A landscape with many valleys, sampled at points; each row gives a point and its height.
From any point a ball rolls to the lowest of the 2 points nearest to it. It stops when none of these is lower. Distance is the straight distance between rows; heights are no part of it.
z336 (h 6.52): [-19  -4  26  35 -12   1  19 -14  17  30  10  15  30  14   8  50  17 -17
  14  15  -9   2  15  -6  47  13   3   1  15   5  11 -21 -32 -40 -40  18
 -18  31 -22  27  -8  13  25 -30]
z908 (h 2.67): [-10 -27 -14  12  -3  13  20   4   5  -5  15 -25   6 -29  -4  30 -11   9
   4  -8  12  28  39   9 -15 -15  -6   2  14 -30   5  -3 -31 -31 -27  -7
 -45  38  12 -12  26  39 -19  -4]
z973 (h 1.81): [ 15   8  13 -19   2 -25 -16 -26 -14 -10  -7  -2  -5 -16 -15   4 -16  -1
 -10 -22 -42 -50 -30   1  -6  -9  12   7   3 -18 -24 -24 -39  -8 -21  12
  32 -36 -20  49 -27 -62 -23 -10]
z658 (h 4.14): [-22  26 -11  18   9  -7 -34   0  -7 -13   8  -3 -22 -16  -6 -14 -20  10
  -6 -11 -31   0 -39  17 -11 -35  13  -8  17  17  13  -9   6  19  16  -3
  24  12  -6  13   4  -7   0   5]
z936 (h 4.67): [ 52 -22  -9 -28   7   3 -11  18  11 -22  -5   6  31  30  27  44  18 -13
   2  50 -21 -38  30 -36   4  41   2   7  -4   6 -11 -18   0  -6   4   6
   1 -39  -8  34  -3 -31 -11 -14]
z577 (h 3.87): [ -8   8  12   9  20 -15 -27  29 -11 -28  -8  -6 -16 -11   8   1 -16   9
  -3 -14  -4  10 -25  25 -15 -25  10 -25  18  24  19 -12  14  15   6 -27
  -4  28  21  12   4  21   4  11]
z312 (h 3.45): [ 13  -3  12  14  26 -24  -3   1 -26   9 -27  10  -4 -17 -22 -42 -15  11
  15 -24  25 -35 -22  28   5  14  17  13  26 -15   3   4 -14  15  17 -20
  10 -21 -15  14 -24 -48 -14  11]
z252 (h 2.34): [ 25 -10  21 -22   9  11 -19  12  13  -6 -24   2  31  22  18  27  -9 -11
   1  13   7 -27  -7   6  17  33  10  -7  18  11  28  -6  33   8  11 -26
 -17 -36  -3  48 -23 -39  -4 -16]
z402 (h 1.70): [ 34  -2  11 -38   2 -27   2   7 -39   1 -29  31  19  21  -6 -13  40 -17
 -26  -7 -27 -61 -23 -39  29  56 -15   4  24  21 -28 -27  20   4  27  21
  41 -56 -12  12 -66 -64  21 -24]
z990 (h 0.42): [ 11   1  23 -15  26  -4 -20  -2  31 -22   4  -3  22 -27  -7  81 -10  -7
 -24  -1 -54  -7 -26  15 -13  -4  14  12  14  -2  32 -24 -20  -1 -41 -23
 -27 -27   2  80 -16 -15 -15 -21]
z696 (h 1.92): [-11  -7 -10 -20  -6  17   9  11  16   3  26 -28  12 -22  -2  43  10  15
  11 -18   5  38  15   6 -22  -3 -16  11 -26 -17   1  10 -11 -25 -25  -7
 -41  14  37 -31  31  62 -17   7]
z991 (h 3.14): [ 38  -8 -13 -59  15  -3  20  -5 -31  27 -45   7  11  21 -37 -19  34  -1
  20  -6   3 -26 -17 -24  -3  46 -14  35 -15 -42 -24  -8   9  10  35  16
  26 -64  25 -18 -28 -34 -36  19]
z477 (h 4.09): [ 40 -27  -6 -44  14  -4   7  20   9   4  -8  -7  30  -4   5  79  27  -5
  12   6   5   3  25 -16  -3  37  -6  17   9 -18   4 -31 -27 -27 -19 -10
 -54  -4  25   9   6  21 -19   0]
z172 (h 3.04): [  8   4  23  12 -20  22  -3  20  37  -2   9   7  23  33  49  67  12 -22
   2  44   7   4  22 -25  22  12  -4 -25 -19  46  31   9   6 -28 -42  -1
 -23  20   6  13  15  36  50 -13]
z669 (h 5.27): [ -1  16  -8 -20  -4  33  10 -15  -4   6 -17  -1 -25  47   9 -21  10   7
  11  34  17  15   4 -20  -9  12  -9 -17 -30  12  -3  43  29  25  17   6
  19 -24  14 -46   8  14   8   7]
z202 (h 6.45): [-26  35  -8  -1  -3  23 -22 -48  14  17   6   5 -24  -9 -26 -29  -6  15
   2   3 -32  14 -41  16  -2 -25  12  16 -23   5  32  26  -5  14 -15   7
  17 -31   2   4  -9 -10  -5 -24]
z257 (h 5.50): [-21  20 -11 -11  -6  20  29 -11 -13  26 -16   2 -23  23  -8 -22  21   4
  18   5   4  16   6 -27   3   2 -18  11 -33  -6 -19  25  16   0  22  16
  22 -22  22 -72   6  24  15   8]
z929 (h 3.52): [ 13  -3 -24 -61  -6 -11  -4  37 -18 -24 -11   3   2  24  29  59  45  -1
  -2   5 -16   3  -1 -43 -27  27 -28 -18 -12  19 -21 -25  27  -7   7  25
  -1 -11  45 -40   1  34  -3   7]
z56 (h 5.89): [  4  -2  -8 -28 -15   5  33   0 -22  21 -14   5  14  32  -3  -6  35 -15
  26   8  21  -1  44 -28   8  19 -26   4 -29 -11 -57   7   3 -20  23  36
  11 -15  19 -72   5  31   7  14]
z845 (h 6.70): [-11 -11  15  60 -32  41 -12  15  28 -18  48 -12 -45   8   1 -51 -45  -5
  -3  31  48  31  22  31  -6 -52  -2 -36 -11  12  20  36  21  19 -30 -13
 -26  49 -22  -3  55  40  24   4]
z491 (h 3.56): [  5  17  16  24   2  12 -29  13   2 -19   4  -8 -23  10  27 -31 -26   4
  -9   8  27  15 -26  15  -3 -28  13 -18   2  36  35  18  32  34   7 -26
   5  27   9   0  11  14  15  17]
z7 (h 2.42): [-19  14  11   7  -3   2   7   5   1 -11  15  -3   5 -26  -2  26   2  15
  -4 -27 -12  48 -27  27 -20 -23 -13   3  10   8  31  -2   9   6 -23  -7
 -23  28  35  -7   6  49   5  10]
z232 (h 1.98): [-29  19   5   3   5 -17 -11   2   6  -7  21 -15 -21 -53 -30   8 -19  18
 -31 -48 -38  35 -36  38 -21 -28  -5   6   5   6  13  -9  -7   8 -14  -1
  -5  31  28  -2  16  24 -24   7]
z25 (h 0.93): [  8   6  14 -12   8 -11  -6  -1  46 -21  29 -14  12 -16  -7  83   9   0
 -33 -11 -56  24 -28   2 -17 -17   6   9  11  13  48 -24 -23 -11 -42 -12
 -35  -6  19  48   5  28 -12  -7]
z245 (h 5.16): [ 16  18  -4  -9  13  -8   5 -15  -2  -7 -20  -1 -28  30   9 -54  16  11
   6  12  17 -21   4 -31  -8  10   8  -3 -13 -20  -6  30  20  34  68  -3
  55 -56 -12 -35 -12 -53  12   1]
z977 (h 5.33): [-10 -24  28  66  -6 -13   0  -1  31 -11  33 -14   4  -7  13  24 -25 -20
 -24  13 -10  18  37   3  14 -47  -1 -20  17  -8  13 -11 -44 -29 -40   5
 -19  65 -45  53  35   6  -7 -19]
z722 (h 6.15): [  9 -13  14  25 -11  27   4  -5  13   9  -2   7   8  35  27 -12 -16 -14
  12  39  31 -14  39   1  38  15   6 -14 -14  12  14   7   6  -7   1  -5
  -8  -9 -18   8  12 -18  10 -13]
z364 (h 6.21): [ -6 -31  -7  42  -6  24  -6  16  -4  -9  29 -13  -6  18  28 -16 -46 -10
  17  37  42   8  69  12   7 -21   6 -23  -4 -13  -4  29  -9  -6  -7 -17
 -16  27 -22  -4  45   0   0   0]
z16 (h 5.51): [ 11 -18  -7  43   6   3 -15  -5  21  -4  39 -10   2  -8  -1 -10 -41   5
  -5  27   1 -29  42  30   0 -31  22  -7   9 -17  21   2 -29 -15 -19 -22
 -15  21 -42  43  21 -37 -18 -13]
z461 (h 3.17): [ -9  24  23  16   2  -9 -28   1 -11 -24  -4  17 -29  44  23 -39  -5  -7
   3  10   3   4 -31 -10 -13 -25  16 -24  14  35  34  13  47  25  27 -12
  32  -9  -2  -2  -3 -11  23  -2]
z52 (h 1.99): [ 39 -19  13 -16  13  16 -18  20  14 -11 -13  -8  29  -6  20  50 -22   3
  -4  16  20 -11   8  15  -5  29   8  -5   4   8  29 -17   9   0  -6 -35
 -46 -21  23  45  -9  -4 -24   3]
z74 (h 1.95): [-21   2   6   7   1 -13   9  17 -25   0 -11  -7 -17 -26   1 -51 -19  22
  18 -31  43  43 -13  30 -19 -15  -7 -17  12 -17 -14  11  20  36  29 -10
 -10  40  35 -37  -1  53   3  51]
z988 (h 3.86): [ 21  -1   0 -18  33 -37   5  11 -47   2 -37  13   9  -7 -17 -50  11   4
  15 -27  34 -38 -14  11   1  18   8   1  35 -36 -37   0   0  19  48 -21
  15 -22   5   2 -43 -43 -10  29]
z403 (h 5.76): [ -5  -2 -34 -57   9   7  -4 -10  -4  28   1  -6  -8 -28 -33  -5   6  17
  18 -28 -20   9 -26  -5 -24  -3  -1  32 -34 -45   1  10  -4  -9   5   8
 -10 -34  29 -22  14  23 -41  33]
z241 (h 2.69): [ 15  10  23   3  11   0 -31  -2   8 -11 -17   4  10  12  10 -12 -22   0
   9   9   6 -48 -12  21  21  22  25  -3  11   7  25  -6   7   4   7 -18
   4 -28 -21  52 -33 -58  -6 -20]
z44 (h 5.52): [  7   5 -14   9  13  16   8  -9  -7   9 -15   4 -16  19  -2 -57   1 -10
  28  10  29 -12  36 -15   2  12   8  13 -13 -25 -17  30   0   6  49  -5
  32 -30 -21 -32   0 -28   4   9]
z335 (h 1.16): [-16  16   9 -10   7   6   0  -5 -10   9 -20  -2  -2 -23 -15 -18 -16   4
  20 -32  35  32 -32  58  -6   8   2  -5   5  -9  11   3  12  22   5 -21
 -21  15  32 -18  -6  40 -13  30]
z742 (h 5.90): [ 10 -11 -15  27  -4  18   4   2  -3  -2  13  -2  -6  28  13 -23 -15 -10
  19  28  26   2  41 -13   5  -5   1 -10 -10 -12 -15  22   4 -13   9  -7
  16  -2 -24 -15  22 -15  11  -4]
z524 (h 1.87): [  8   9  16  -5   6  -6  16 -13 -29  27 -43  19   7  19  -8 -51  37 -11
  21   3  25 -26  -5 -18  23  42 -15   2   8  -2 -20  17  21  19  43   2
  32 -20  -6 -33 -30 -23  23   8]
z210 (h 5.04): [  9  16 -25 -17   7  18 -19   0  10 -28  -4 -10 -16  33  16 -17   0  12
   1  37  -5  -7   3 -21 -15   1  -1  -6 -21   1   7  20  30  17  32 -12
  31 -43   0 -10   0 -17   2   0]
z712 (h 4.70): [-15 -23 -13  45 -12  34  24 -31  44   2  50 -19   6 -48 -17  -1 -30  13
 -24  28   8  27  42  34   6 -40  12  14   2 -31  28  26 -33 -23 -60 -17
 -46  36 -32  22  40   6 -14  -7]
z51 (h 4.01): [-29  -6  21  69 -16  35  12 -15  21  22  20  -7  12 -35 -20 -29 -39  -3
  -8  -5  43  28  23  39  19 -22   4  -1   7  -8  26  27 -11  -5 -42 -15
 -35  61 -28  19  19   9  -2 -17]
z163 (h 5.65): [  6 -29  20  71  -4  -4  -9   8  39 -10  33 -21   9   5  23   7 -57 -12
 -29  42  -1 -13  43  14  15 -40  19 -25  19  -5  28  -8 -23 -19 -14 -19
 -30  47 -46  58  42 -24  -5  -3]
z849 (h 1.43): [-12  13  10 -11   2  -3 -15 -12  34 -17  26  -9  -6 -48 -34  51 -11  17
 -24 -36 -53  36 -51  11 -34 -27  -2  18   4  -2  39 -23 -13   2 -36  -6
 -30  -5  35  17   6  31 -18   5]
z446 (h 1.60): [-15  18  17  17  -4  20  25 -12 -14  29 -16   7   3  13   8 -54   5  -4
  41  11  72  25  12  13  11  11 -14 -12 -15 -14 -16  31  30  17  14   1
  -2  22   5 -60   0  26  24  11]
z386 (h 6.48): [ -1 -23   7  62 -18  25  -5  25  28 -16  36 -15 -18   4  21 -13 -42 -14
  -5  30  36  15  46  13  12 -45  -5 -26   4  15  10  21   0  -5 -28 -18
 -19  54 -20  24  48  15  13  -7]
z805 (h 2.57): [ -2  17  -1 -52 -10 -31   4  -3 -28   2 -10  18   8  31   8   0  49  -4
 -34 -32 -52 -31 -52 -42  -4  21 -14  -6   4  34 -23 -27  27  11  42  46
  52 -47  12 -27 -47 -22  19 -17]
z162 (h 2.56): [ -9  12  -7 -24  -8 -21   8  16 -28  14 -16  19   2  28   8  15  44  -9
 -14 -21 -16   4 -24 -20  -6  31 -20   4  -3  30 -14 -26   9  11  27  29
  23  -2  31 -40 -16  22  25  -2]
z961 (h 6.77): [-10  26  18  -4 -19   7   3 -21   2  10 -14  25  12  32   4  22  19  -6
  -5  15 -34  -5 -35 -18  25  14   0   6   4  37  23   4  14  -2 -16  26
  36 -33 -20  24 -31 -15  16 -37]
z396 (h 4.33): [-15  -5 -47   3  18   8   2 -14 -10   6  16  -6 -30 -23 -14 -31   1  14
   6  -4 -19   4  23  -1 -16 -24  -1  16 -16 -34 -25  16  -7  -7   5  -2
  19  -2 -20 -20  26  -4 -22  16]
z265 (h 2.73): [-19  26  19   3  -9   4   0  15   7  -8   0   1   6  -2  12  56  11 -10
  -6  -9  -3  41 -23   1 -13  -6 -17 -25  -2  34  27 -10  12   0 -19   4
 -22  15  31 -13   1  47  27 -14]
z687 (h 3.36): [ -1  27  23  -7 -25  18  -3   9  20   0  -4  11  10  37  39  56  22 -27
   5  41   4  23  -3 -33  10  13  -3 -24 -20  58  17  -4  30  -2 -22  23
  -5   4  22 -26  -2  46  48 -22]
z256 (h 3.85): [-13  13 -42   9  12  11 -24 -15   9  -6  25  -7 -39 -85 -45 -72 -35  26
 -23  -9  -4  12 -11  48 -19 -43  33   7   7 -24   7  -4  -5  42   3 -26
   7   9  -5 -23  18  11 -35  30]
z518 (h 4.00): [ 21 -10 -20 -27  -2 -19 -12  44  -9 -26  -9 -11  -3  33  45  16  27   1
   3  18 -12  -5  21 -36 -14  15 -19 -20   5  21 -33 -21  32  -3  35   8
  17 -13  17 -17  11   9   8   7]
z676 (h 2.36): [ 19 -11  26  22   4  -7  -9  16  16  -3  -4   2  25   1  32  66 -28  -3
  -6   0  24  -3  10  17   5   9   8 -10  19  16  45 -12  -3  -9 -22 -40
 -61  28  17  56  -3   2  11 -10]
z203 (h 2.54): [-28 -18   7  38   0 -20  20 -15 -25  22   9   3   0   6  -9 -28  -5  -6
   8 -20  16  -1  16   8  17 -22  -4   5  13  -8 -25  -4 -21 -22  -9  20
  16  45 -35  -2  24  -9  14  -2]
z429 (h 5.17): [  2 -18 -21  46  12  17 -21   3  12   0  13 -20 -10 -37 -17 -49 -49  10
  -4  26  36  -8  30  45   9 -34  25 -10   3 -20  22  27 -10  13 -10 -30
 -19  26 -29  23  24 -23 -27   9]
z601 (h 3.22): [-35  23  17  -5   4 -37  -3 -14 -24   3 -11  19 -11   0 -14 -20   3 -11
  -6 -44 -32 -17 -45   7  12   7  -7   2  22  22 -12 -38 -20  -6  10  26
  45  -4 -15   9 -32 -31  14 -15]
z171 (h 1.06): [ 21  -6  19 -19  11 -18 -15 -15   8   0 -11   0  23  -4 -16  48  -5   6
  -9   0 -38 -24 -13   2  -4   4  11  20   2 -13  -5 -18 -30  -7 -29   7
   4 -36  -9  67 -26 -34 -20 -18]
z458 (h 3.16): [  0   5 -10 -19   8 -27  -3   6 -13 -11 -13   6  -1  32  11   4  30  -2
 -12 -12 -39 -25 -13 -29  -7  17  -6  -4   8  20 -25 -18  14   1  20  21
  48 -29  -5   3 -17 -32  12 -12]
z68 (h 1.05): [-15  18  -5 -27 -15   4  10  21  12 -12   0 -13 -12  -5  14  27   4   9
  15   3  10  40   5  -7 -31  -8 -41  -5 -29 -13 -10  20  21  -3 -16  14
 -34  15  50 -45  31  78   7  13]
z909 (h 4.88): [  7  20  -1 -22  10 -17 -11 -13 -26 -20 -35   9 -22  27   5 -51  27  -2
 -11   0 -22 -36 -32 -34   5  17   8  -2   5   9   0  15  32  32  55   8
  60 -62 -14  -3 -39 -76   9  -2]
z414 (h 4.21): [ 21 -10  -4 -33   3 -30   2  29 -21  -3  -9   5  22  10   4  54  28  -2
  -7 -26 -24 -25 -15 -21  -2  43 -12   8  15  22 -31 -40   1 -13  12   8
 -10  -1  17   8 -29   2   0   6]
z112 (h 3.34): [ 28 -21 -30 -20   4  26   0  15  15 -18   6 -19  -2  -1   8  25 -12  16
  23  40  25  19  53  -4 -20   8  -8   4 -20 -26   3  21  -3 -15  -9 -16
 -40  -8  23 -13  35  20 -27  20]
z705 (h 4.62): [  2  25   8 -28  17 -31 -23 -15 -19 -23 -17   7  -9   0 -24 -39   1  14
 -12 -21 -33 -55 -38 -23  -6   9  13  -4   2 -10 -28   0 -17  24  32   7
  58 -53 -17   9 -53 -77  11 -11]
z175 (h 3.33): [-16   7 -31  13  -4 -11  -6   8 -16 -10  11 -14 -38 -58 -20 -64 -31  27
 -10 -21  15  18 -10  32 -24 -38  14 -13   6 -24  -7   4  15  34  27  -8
   8  40   3 -29  31  30 -25  42]
z525 (h 6.25): [-21  21  -3 -12  -2  -1  -2 -33  40   5  24   2   3 -12 -21  61  12   5
  -8   1 -66  13 -35 -18  -2  -7   4  25 -27   4  25  -6 -35 -16 -43  17
  -6 -27  -7  38  -5  -2   6 -18]
z502 (h 2.74): [-15   3   9  11  -6  16  38 -20 -12  32 -19  21  12  23  -4 -48  20  -8
  30  -5  52  -3  10   3  31  31 -10   0 -19  -2 -26  18   3  12  30  12
  26  -2 -13 -44 -18   8  22  -1]
z54 (h 3.77): [ -5 -15   4  38  15 -31   9   3 -36  14  -5   6  -4   9  -6 -48  -7 -10
  15 -25  30 -23  13   6  19   2   2 -11  41  -2 -32 -18 -25  -7  22 -13
  19  28 -25  -1 -15 -25  10  12]
z876 (h 5.18): [-22  -1 -20  42  -9  31   9 -22  -6   3  28 -21 -12 -13 -11 -76 -31   7
  12  25  52  24  49  17   1 -31   8   3 -20 -28 -15  44   4  -1  -2  -7
  -7  20 -41 -26  46  -8   4   5]
z640 (h 4.84): [ -2   9 -33  32   5   4 -41  -7  17   0  23  -1 -34 -33 -20 -57 -48  19
 -16  23  11 -10   5  37  -6 -35  40 -12   5 -11  18  23  -2  20  -5 -35
  18   6 -28  16  18 -22  -3   9]
z671 (h 1.82): [-23  31   3 -24 -14 -19  18  -2 -19  25 -15  26   5  41  13  11  50 -12
 -19 -23 -50  -4 -37 -50   6  10 -19   2 -12  54 -14 -22  14   8  28  58
  39 -24  16 -43 -38  10  35 -12]
z439 (h 3.80): [ 16 -23 -42  -8   6  12   0  -6   8  -3  10 -17 -12 -10 -12 -17 -15  16
  11  28   2   4  48  -5  -6  -7   2  18 -17 -43 -19  18   1  -9   0 -17
 -23 -16   3 -12  30   0 -39  21]
z99 (h 5.96): [-20   8 -31 -35  -1   2  -4 -28   8  10  23  -5 -26 -60 -44 -17 -11  16
 -12 -36 -55   6 -36  14 -39 -21   0  37 -23 -44   1  -8 -19  -6  -7   2
   0 -22  19  -5  12   7 -40  19]
z77 (h 2.16): [ 44 -21   6 -41  -8 -12  -3  25 -14 -23 -20  22  40  22   7  26  31 -18
 -18  14 -31 -49 -11 -34  26  53  -3  17  22  18 -20 -28  23   0   2  17
  18 -52  -7  41 -55 -53  -3 -27]
z243 (h 4.92): [-11 -19 -40  -7   6  10  29 -15 -17  10  10  -1  -8  -3 -13 -25   5   4
  19  -9   5   3  54 -35  -4 -16  -9  22 -27 -49 -39  16 -26 -22  22  11
  24 -13 -22 -48  25  -2 -24   9]
z397 (h 0.94): [-39  -4   8  50 -14   8  26  -6  -2  12  20  -5  -5  -3  -6  -1  -2   0
   6 -14  18  41  19   7   1 -26 -19  -8  -3   1 -16  13 -13 -17 -20  10
  -3  46 -22 -18  29  33  19 -12]
z440 (h 4.68): [-19  17 -32  38  -9  24  -2 -29   4  13  28 -12 -35 -41 -27 -90 -34  18
 -17  25  28  29   2  41  -7 -42  17   0 -17 -12   2  44   3  17 -16 -12
   1  24 -30 -23  22   4  -7   6]
z349 (h 3.06): [-12  29  27 -25 -21   1  -7  24  11   4 -20  10  19  26  32  54  39 -26
  -3   4  -2  19 -34 -16  -4  29 -22 -28  -2  66  25 -18  32  -6 -15  25
 -16   3  44 -22 -21  54  43 -10]
z958 (h 5.48): [ -3 -19 -32 -48   8   1  25 -15 -13  21  -4 -12   3  -9 -18 -15  12  21
  24 -22   1   6  12 -16 -12   5 -11  35 -26 -59 -31  22  -4 -14  22   8
  -2 -16  16 -48  11  22 -34  20]
z704 (h 6.71): [-20  -1  18   7 -11  -6  29   5   9  31  10   9  31  -1  12  58  39 -20
   3 -13 -12  10   7 -21  12  21  -8  17   1  11 -23 -29 -31 -37 -23  29
 -18  25  -2  -2 -14  34  23 -18]
z871 (h 3.05): [ 20  -9  13  10  16  10 -10  -5   4   7 -16  -2   5  -8  -8  -5 -34   5
   9   9  19 -22  -2  32  11  12  21   4  10 -17  21   0 -21  -1   1 -33
 -19 -18 -21  37 -12 -45 -16  -1]
z641 (h 2.65): [ -1  17  28  27 -17 -10 -29   6  -5 -16 -15  28 -14  68  46 -18   4 -32
  -1  22  11 -27 -27 -24  12   2  -2 -40  18  46  11  -2  50  22  21   6
  39   1 -12   3 -17 -14  28  -9]
z924 (h 6.88): [-12   7   4   2 -15  10  32  -6  19  25   3  18  22  20  15  51  55 -19
   4  11 -28   5   5 -35  31  24  -1  18 -28  34 -27 -21 -11 -30 -13  60
   8   8  -9 -25 -12  27  40 -34]
z783 (h 2.37): [ 28 -14  -6 -14   4  10 -22  35   7 -25  -4 -12   4   8  34  46  -9   2
   2  20  19   6  15   3 -19  15  -6 -16   9  17  27  -1  25  -6  -4 -28
 -28   7  39   5  10  21 -14  18]
z619 (h 3.24): [-10 -42  14  44   1  20  25   6  22  -3  25 -27  29 -32  -7  37 -16   1
 -21  -8  27  39  40  34 -13 -33  -8   1  18 -16  24  -1 -32 -21 -36 -11
 -79  70   1  12  29  20 -14 -12]
z756 (h 3.64): [ 20 -15   1 -25  10 -10  19 -13 -20  21 -23   0   9  -5 -18 -10  14  -3
  13 -15   1 -39  -3  -9  14  39  -3  31  11 -21 -30 -14 -21 -13  17  10
  25 -45   7  -1 -33 -47 -21   4]
z943 (h 4.47): [ 37 -24  -9 -44  17 -33  -3  22 -21  -3  -4 -12  17  -5 -10  47  24   4
  -2 -20 -16 -30   1 -15 -15  30  -9  22  21  -8 -29 -30 -14  -5  12  -8
 -11 -28  28  23 -13  -4 -42   9]
z659 (h 4.28): [ 16  12  -5 -34  24 -47 -16   0 -46 -22 -29  -1 -13 -16 -18 -62   1   9
  -6 -33   0 -36 -31  -6 -13   1   6   6   8 -32 -33  -5  -3  29  56 -10
  50 -41 -10  -1 -33 -59  -9  27]
z63 (h 4.48): [ -5  17 -16  12  16 -18 -34  -6  -1  -7   9   3 -27 -18  -6 -54 -35   8
  -2  -7 -12 -21 -15  22  -7 -22  34  -7  12  -1   7   2  -6  12   6 -17
  31  -3 -26  25   1 -40 -10  -2]
z752 (h 2.55): [-13  22  11   1  14 -24 -19 -35 -26  10 -13   9 -15 -29 -35 -26 -19   7
  -4 -49 -40 -31 -37  15   5 -13  11  15   5 -12 -16 -25 -40   1  -3  17
  40 -15 -27  25 -19 -44  -9  -9]
z46 (h 6.36): [ -5 -12   7  32  -9  21  17  -2  16  11  10   4  10  19  18  24  -5 -15
  12  23   5  15  26   1  19   3  -1  -7   6  14   5   6 -17 -20 -30   4
 -15  22 -19  16  19   0  15 -16]
z998 (h 3.75): [ 26 -11 -25 -47  -2  15  -2   6  14   5   5 -14   1  -7  10  51  15  10
  17  10  -4  10   9 -19 -19  11  -6  29 -18 -25  -2  -3  -2  -3 -16 -12
 -27 -25  31   3  16  22 -25  15]
z449 (h 2.59): [ 27 -14 -11 -29  -1 -29  -8   5  -6 -13  -7  -2  23  23  11  41  33  -8
 -22  -6 -54 -35  -4 -43  20  39  -4  12  15  26 -34 -34 -13 -19   6  31
  24 -33 -14  30 -35 -47  -3 -21]
z70 (h 4.27): [-10   0 -47  20  -7  18 -10  -9  19   5  31 -26 -31 -91 -36 -74 -34  24
 -29  13  27  24  10  61  -5 -42  31  -6  -1 -19   9  26  -4  22 -16 -26
  -8  40 -22 -16  22  12 -24  28]
z529 (h 3.96): [ -2   6  24 -41   2 -34   8  16 -22   8 -24  11  17  -4 -12  35  25  -3
 -12 -49 -31  -6 -48   0   3  14 -11  15  16  10 -20 -28 -11   0  16   9
   2  -7  25  17 -26  -2   1   4]
z206 (h 3.10): [  5  12  -8 -70  -3 -20   7  18 -18   7 -19   5  -2  24   9  19  46 -10
  -3 -14 -24  -6 -33 -42 -19  27 -27  -7 -14  25 -12 -30  38   1  20  29
   5 -46  46 -49 -18  23   1  23]
z636 (h 4.86): [ 23 -17 -21 -17   1  13 -13  14  16 -25  -2  -6  -3  27  20  13  -4  -1
   9  37 -18 -16  12 -22  -3  24   5   6   1  -3   1   6  14   3   2  -9
  20 -38 -10  23   4 -37 -11  -1]
z941 (h 6.27): [ 35 -28 -26 -39 -22  -4  43  13 -16  18 -16  13  20  22   0  27  47  -8
  12  19 -10 -24  44 -46  13  44 -10  20 -17  -4 -54 -20 -13 -21  10  33
   1 -10  21 -60   0  19   7  13]
z283 (h 0.44): [ 28   6  13 -10   5 -21  16   4 -31   8 -35  44  15  40   8 -57  37 -11
  -5   3   9 -51 -15 -35  40  39  -3 -20  32  26 -18  -2  32  23  44   9
  50 -16  -9 -10 -51 -47  36  -8]
z937 (h 4.40): [ 37 -22 -22 -29 -13  -7  -5  32   2 -16 -12   4  25  43  39  48  33 -17
   4  31  -7 -21  37 -50   8  37   1  -7   4  16 -29  -8  19  -9  17  17
   6 -18  13   1   4   0   6  -8]
z780 (h 6.67): [-12  15  34  15  -4  -4   0 -24  10  24  -1  19  14  16   2  32   4 -10
  11  13 -32 -11 -24 -11  35  19   6   5   9  23   9 -13 -26 -27 -30  17
  16   6 -28  47 -36 -16  21 -38]
z348 (h 3.90): [ 18 -19 -20 -64  -1   2   3  22  -6  -9   3 -13  16  -7  17  69  33  -1
  14  -8  -9  12 -10 -25 -28  17 -19  11 -21 -14   5 -25   9 -22  -9  11
 -36  -4  56 -27   3  51 -17  20]
z184 (h 1.85): [ -3   6  35  11 -13 -17 -15   6 -29   2 -23  44   2  56  20 -32  27 -26
  -2  -4  12 -39 -20 -21  36  28  -2 -20  26  41   4 -15  44  14  25  12
  45   6 -26   5 -35 -23  48 -17]
z720 (h 4.36): [-24   0 -12  38 -12  35   2 -21  28   6  29  -8  -3 -30 -30 -31 -29  15
   5  10  20  34  20  42  10 -25  11  26 -18 -12  13  37 -12  -3 -33 -15
 -33  21 -24   8  21  10  -9 -10]
z784 (h 3.63): [ -8 -25  28  50   2  14  16 -13  28  -5  16 -21   4 -48  -6   5 -40   5
 -22 -18  32  15  12  48   0 -34  18  -3  19 -20  34   5 -26  -3 -25 -30
 -52  60  -5  22  12   8 -24   4]
z263 (h 4.23): [ 10  -9  -5  14   9 -27  13 -13 -31  25 -17  19   5   7 -10 -23  10   1
  17 -22  -3 -33  10 -17  21  -3  -2   6  17 -10 -33 -13 -24 -15  27  10
  28  -4 -18   5 -16 -28  -6   3]
z393 (h 2.63): [ 13   9  -3 -39   9 -11  12  -9 -36  13 -40  12   6  15 -28 -37  32   7
  12 -14   9 -13 -17 -11   2  37 -17   7 -11 -18 -17  12  16  25  62   2
  37 -46  15 -29 -31 -18  -8   9]
z227 (h 2.70): [  9   4  40  19 -11   9  -4  17  46  -5   6   8  31  10  34  75  -4 -14
 -11  20   9   4  10  -2  13  10  12 -24   3  33  46 -20  -2 -15 -45 -12
 -46  30  -2  36  -2  25  25 -15]
z963 (h 2.68): [ -5  -9 -18  16   1   4  -5  26 -15 -17   7 -21 -30 -19   5 -40 -25   8
   4 -18  41  34   9  33 -24 -37  -5 -17  -1 -17  -9  22  12  34  16 -15
 -15  58  13 -26  39  51  -7  37]
z891 (h 0.33): [-19  25  10   5  -4  16  16  -8  -7  12 -35  10  -6  -1  -6 -48  -7  13
  27  -8  54  36  -8  50  -5   5 -12  -5 -19  -9   8  33  21  33  14  -5
 -14   8   4 -24 -11  45  -8  11]
z602 (h 2.14): [-30 -15  12  51 -14  -2  19  10  12  -9  44 -21  -5 -32  -5   3 -17 -11
 -16 -28  25  54  17  24 -21 -50   0 -29  -2   3   4  15 -10  -8 -36   1
 -28  74  -9  -7  43  51  14  -7]
z481 (h 2.81): [ 15  -3  -9  -9  -2  18 -13  27   2 -25  -6  -9 -16  11  22   6 -18   2
  17  15  28  13  26   5 -19  -8  -8 -15  -6   3  -2  16  18   8   6 -14
 -21   8  30 -20  29  24   9  18]
z851 (h 5.02): [-16 -39  16  68   0   0  15 -32  33  -5  46 -12  23 -23   1  15 -30  -3
 -29  27  -3  31  34  26  12 -55   7   3   2 -22  18  14 -44 -37 -54   3
 -45  64 -56  34  35  -6 -10 -30]
z432 (h 6.12): [-26  12  -7 -16   5   5   0 -37  16  14  17   6 -11 -29 -26  20  -3  16
 -11 -25 -59  15 -29   3 -15 -21   1  43 -27 -26   8  -9 -17  -7 -28   8
   3 -15  14   4  10   0 -14 -13]
z921 (h 6.35): [-23  25   7  -3  -2  25  -8 -36  38   0   1   6 -10  -2 -22  31  -3  15
  -5  12 -34  27 -35  16  -2  -5  12   8 -17  17  53   9  -2   5 -37 -11
  -5 -16   3  28  -1   2   8 -19]
z543 (h 2.82): [-21  -2  16  51 -11  14   9  24   2 -12  12 -22 -18 -27  -4 -29 -39   0
 -13 -14  54  30  11  40 -12 -33   1 -24   6   5  12  16  12  18 -12 -11
 -32  62   1 -17  38  41   8   7]
z211 (h 3.66): [-30  21  30  -3  -4 -16  -4  -5 -18   4  -6  23   6   1  -4  24  16 -10
   3 -39 -24  -3 -32  -9   9  14   3   8  19  36   2 -23  -8 -13  -5  16
  16  15  11  14 -28   1  18  -7]

For each start below, name the point where the ball stops.
z440 | z891
z163 | z68
z44 | z52
z429 | z283
z414 | z990
z257 | z671

Call two points neighbours if one is among the 2 nearest of the other. Go from one point of each pair to the other, from neighbour to neighbour, staying as low as possible. Name the highest point that can't be avoided.
z990, z52 | z687
z283, z671 | z458
z891, z283 | z502
z524, z397 | z543
z52, z68 | z481
